A landscape with many valleys, sampled at points; each row gives a point and its height.
From any point a ball rolls to the lowest of the 4 points nearest to it. It stops when none of these is lower. Distance is the straight distance between rows; heights are no part of it.
z_284 (h 4.95): [198 192 167 180 187 144 134 155 125 180 149  85 196 168 112 121 163  93
 162 148 123 137]
z_474 (h 2.04): [104 152 170 115 131 182 131  94 109  79 109 118 113 145 136 122 154 104
 117  90 112 194]
z_193 (h 4.42): [149 151  80  98 144  87 128 131 127 109 117 133 165 115 130 119 158 153
 146 146  85  95]
z_529 (h 3.53): [ 87 119 124 106 125 115 145 136 125 125 127 128 119 126 119 118 113 153
 143 138  95 106]
z_223 (h 4.92): [115 122 168 126 108 145 133 122 148 113  93 106  95 144 143 149 143 131
 178 151 157 142]
z_250 (h 5.58): [188 110  96 152  89  96 151 145 141 159 178 125 116 108 136 130 104 126
 166 152 154  79]
z_607 (h 2.78): [131 156 155 151 154 175  92 127 146 166  68 128  73 157 122 124 156 108
 133 125 177 132]
z_844 (h 4.88): [181 103 110  93  95 112 137  88 112  99 140 168 165 133 164  77 116 122
 101  82 144 145]
z_874 (h 4.53): [105 108 132  78 108 138 156  97 112  77 140 134 104 122 155 132 114 137
 111 103 112 146]
z_755 (h 2.73): [148 137  90 132 177 141 102 133 144 104  96 158 116  98 111 121 159 126
 100 115  94 103]
z_629 (h 3.05): [114 119 135 154 145 135 108 140 155 141  99 119  72 125  99 125 137 145
 151 148 110  94]
z_657 (h 5.89): [155 166 109 167 190 118 129 153 141 154 162  54 183 133  98 122 151 130
 186 161 106  57]
z_422 (h 4.30): [165 112 116 155 134 133 120  87 140  99 109 152 118 125 148  61 133 140
  70  92 119 149]
z_484 (h 2.99): [ 11 111 178 101 164 158 114 124 103 154  97 133  97 123 114 159 111 159
 102 118 110 159]
z_797 (h 2.01): [114 166 154 116 208 159 128 154 114 119 134 121  99 128 116 158 163 129
  74  81  86 154]
z_674 (h 4.01): [121 111 128 129 113 138 117 128 136 122 121 142  97 133 132 125 119 134
 106 126 100  97]
z_989 (h 4.68): [183 176  97 144 146  88 101 138 145 135  82 162 183 136 138  69 170 141
 146 146 132  96]
z_455 (h 4.20): [150  58 118 160  88 136 137 135 159 141 165  88 117 112 141 132 100 118
 171 147 183 102]
z_143 (h 3.04): [119 170 110 131 210 169  92 180 149 155  96 154  97  87 110 152 166 111
  69  78 110 109]
z_280 (h 2.06): [152 179 110 100 133 133 136 116 118  98 124 141 171 172 156 103 147 117
 131 139  99 160]
z_971 (h 3.40): [ 86 160 209 112 175 153 115 187 115 173 118 137 109 152  91 191 147 104
  96 131  99 161]
z_236 (h 4.73): [117  79 104  99 133 107 137 135  99  92 155 137 114  91 116 139  77 144
  67  89 103 132]
z_936 (h 5.46): [ 66  62  90 135 111 112 102 127 134 150 130 157 119 113  94 138 107 147
  95 130  97 107]
z_957 (h 3.47): [145 160  89  82 148  84 130 130 136 119 119 175 210 155 148  87 157 127
 158 116 115 122]
z_539 (h 3.90): [121  63  90 126  87 144  92 108 143 122 135 162  93 130 123 131 125 115
  87 112 139 113]
z_25 (h 3.24): [ 84 153 207 120 153 195 108 160 130 121 101 119  98 149 111 176 152  87
  96 110 138 182]
z_702 (h 6.54): [161 171 151 196 132 186 117 132 139 150 154  86 132 163 127  90 148 116
 171 143 192 112]
z_939 (h 5.53): [ 79 132 161  99  78 129 154 101 116 117 117 119 116 132 156 162 114 126
 153 147 124 135]
z_519 (h 4.81): [ 94  54 143 117  90 142 109 116 142 137 112 131  69 117 120 143 105 132
 125 164 144 130]
z_264 (h 5.49): [192 198 117 200 184 132 112 162 151 144 133  88 180 145 118 109 171 123
 171 154 129  86]
z_149 (h 0.57): [110 179 146  80 169 128 129 129  99  86 136 146 151 155 120 142 153 140
 123 124  70 155]
z_528 (h 5.30): [163 132  92 126 112  72 158 166 121 151 189  99 162  98 122 128  94 143
 166 129 104  65]
z_602 (h 3.92): [ 19  89 176  98 131 176 131 100 137  99 109 135  91 108 153 145 102 126
 124 104 144 160]
z_808 (h 3.29): [ 35  89 144 117 152 136 115 136 146 170  69 110 103 144 118 158  82 175
 134 151 128 137]
z_42 (h 3.31): [142  99 104 163 141 162  88  98 153 116 119 154  88 115 119 124 153 115
  77  92 123 122]
z_191 (h 3.50): [139 159 147 164 150 138 134 179 155 166  99 106 109 131 107 137 180 116
 144 152 122 102]
z_460 (h 2.35): [ 64 104 116 146 167 148 106 112 132 131 136 134  82  93 127 156 119 163
  74  90 113 112]
z_421 (h 5.72): [163 144 116  98 100  86 122 108 117 138 132 184 230 118 172  39 143 130
 125 107 175 141]
z_995 (h 4.70): [135  80  77 134 131 111 105 145 158 148 124 150 129  97  98 143 121 143
  93 155  86  77]
z_59 (h 1.06): [ 26  83 151 106 101 129 155 143 112 142 101 120  93 127 107 143  74 168
 149 159 109 120]
z_183 (h 1.50): [132 182 137 122 181 140 126 131 126  98 124 134 138 149 133 114 159 121
 111  97  93 172]
z_83 (h 3.91): [128 121 143 192 169 194  92 103 141 137  90 132  67 112 139 130 156 123
  57  46 171 175]
z_670 (h 1.21): [121 110 136 140 109 158 126 121 144 148 183  62 118 129 133 105 134 118
 175 153 166  62]
z_842 (h 2.36): [137 179 133 129 123 118 134 128 129 103 118 107 136 161 125 150 143 138
 145 162  97 145]
z_314 (h 3.56): [110 131 199 139 148 158 113 186 158 167 100 101  81 150 108 155 149 113
 160 134 141 155]
z_175 (h 3.82): [134  90 138 133 116 170 119  77 122  96 124 140 108 131 142 130 121 115
  82 101 122 140]
z_438 (h 4.29): [155 166 181 163 171 138 124 194 130 170 142  97 125 170  89 176 160 110
 159 147 113 141]
z_246 (h 1.65): [133 159 128 171 141 117 123 120 119  65  99 138 114 126 160 112 128 165
  70  43  97 188]
z_683 (h 7.01): [175 133  93 136  89  88 160 144  90 141 182 108 167 106 153 129 101 107
 155 131 183  87]
z_61 (h 3.83): [ 33 142 167  70 132 134 155 119  89 106 122 125 115 135  99 148  96 155
 117 124  77 160]
z_687 (h 5.93): [178 144  87 191 110 136 137 118 145 132 172  89 145 144 131  94 134 123
 154 134 157  70]
z_494 (h 7.41): [165 100 106  85  80  98 159  81  89 122 168 166 110  99 124 136 110  79
 107 119 190 156]
z_173 (h 5.47): [169 109 112 149  69 117 146 101 136 146 146 130 111 135 139 136 120 126
 154 152 151  92]
z_671 (h 4.87): [147 150 125 112  54 128 174 103 103 119 124 133 133 143 177 124 111  90
 136 140 162 139]
z_111 (h 1.47): [ 66 140 154 123 154 152 114 140 128 127 112 126 100 132 111 149 146 138
 136 154 114 144]
z_41 (h 3.80): [138  92  86  96 145 107 119 124 142 120 148 155 119 115 108 137 119 138
  77  98  73 101]
z_771 (h 4.80): [158 164 103 154 128 106 161 153 124 141 155  85 170 144 145 132 136 135
 171 148 131  91]
z_938 (h 4.63): [148 167  81 110 120  77 155 128 118 123 137 156 220 136 159 108 133 137
 150 134 129 119]
z_488 (h 3.84): [163 173 160 128 168 115 133 159 101 130 146 114 178 184 115 159 178 138
 168 166 107 145]
z_665 (h 5.20): [ 79  42 145 115  80 133 124  78 142 127 159 141  87  86 112 160  87 111
  83  96 160 188]
z_367 (h 3.27): [ 27  75 135  84 115 141 176 119 114 130 120 135 106  95 124 144  60 151
 114  97 105 159]
z_672 (h 2.76): [143 186 189 142 144 164 124 121 125 124 107 128 131 179 118 107 161  97
 128 158 135 176]
z_859 (h 1.71): [173 107  70  90 112  55 144 145 119 130 156 156 172  78 136 136 116 125
 129 153 113 109]
z_772 (h 5.56): [119  63 104 152  81 102 121 141 159 155 150 150 103 118  91 139 115 135
 135 155 129  90]
z_507 (h 1.60): [134 160 129 124  66 106 174 118 115 126 168  92 173 148 160 130 119 127
 175 158 134 121]
z_766 (h 4.67): [135  42  74 117  85 112  93 119 158 122 168 162  97 101  75 143 103  99
  90 142 157 121]
z_233 (h 7.25): [213 110  72 111 101  50 120 123  77 141 151 152 179  94 125 129 123  93
 106 157 195 149]
z_499 (h 4.58): [134  84 120 123  84 132 146  94 129  90 175 148 112 114 129 133  89 119
  79  59 125 165]
z_806 (h 5.70): [ 99  74 184 137 101 163  91 118 176 130  78  73  87 116 159 155  93 154
 130 165 174 146]
z_873 (h 4.12): [181 168 111 155 117 122 120 140 131 136 112 121 152 165 122  89 142 131
 150 151 151 121]
z_286 (h 2.72): [ 91 152 199 100 145 167 119 131  96 107 103 116 110 158 110 169 147 120
 126 131  90 184]
z_266 (h 4.65): [148  96  95 106 101  99 145 141 108 138 141 140 124 104 130 143  98 109
 153 152 125 101]
z_691 (h 6.52): [ 88  77 171  68  44 146 153 109 131 107 122 120  95  94 149 146  87  99
 153 143 156 159]
z_789 (h 3.30): [ 84  96 140 153 171 183  84  98 141 146 101 152  68 101 115 140 140 134
  92 112 142 111]
z_905 (h 4.32): [172 145  58 138 136  66 130 164 143 142 145 110 179 102 138 132 114 150
 163 137 115  71]
z_824 (h 4.50): [ 98 119 132 159 157 122 136 155 145 157 143  83 107 127  97 116 120 151
 197 157 120  72]
z_360 (h 4.43): [152 184 128 123 194  82  96 148 135 123 103 167 226 157 123 104 175 141
 160 129 116 139]
z_39 (h 4.36): [ 73  78 158  81  88 140 149  87  94 104 147 138 108  83 120 139  76 116
  87  87 133 169]
z_162 (h 4.00): [104 110 153 155 114 141 128 139 166 130 115  86  93 134 139 123 121 137
 182 161 147  96]
z_199 (h 5.17): [140 155  97 105 112  62 176 172  94 123 168  99 193 142 152 135 103 140
 164 158 122 105]
z_562 (h 4.37): [158 132 112 116 176  90 106 118 137 100 120 166 179 128 156  49 150 147
 120  80 106 151]
z_913 (h 4.79): [189 125  76 159  89 102 114 107 131 131 111 150 138 124 146  97 129 127
 143 139 126 112]
z_451 (h 5.51): [185 126  88 117 106  68 161 133  76 138 162 136 155  97 132 142  98 104
 137 147 180 107]
z_492 (h 2.10): [156 170 138 126 190 153  99 117 128 119  78 139 122 127 119  88 166 128
  94 124 127 146]
z_742 (h 5.71): [179 155 104 128  64  97 149 105 106 151 124 138 154 137 159  85  91 125
 130 142 168 131]
z_890 (h 3.26): [166 199 156 144 111 141 143 105 107 127 114 117 172 194 144  98 146 118
 159 151 142 171]
z_666 (h 0.80): [ 95 150 146 155 155 175 139 107 133  91 111 121  83 105 134 138 132 163
  84  63 106 159]

For each start below, name the point where the ball stops.
z_766 -> z_149
z_175 -> z_149
z_936 -> z_149
z_742 -> z_149

Call two points neighbours if one is among the 4 nearest of the other. Go from one point of each pair to the other, from neighbour to neighbour, staying as low as possible. Name the highest point that can't be avoided.
z_507 and z_111 -> z_771
z_111 and z_859 -> z_193
z_670 and z_111 -> z_162
z_666 and z_111 -> z_286
z_149 and z_666 -> z_246
z_59 and z_629 -> z_808
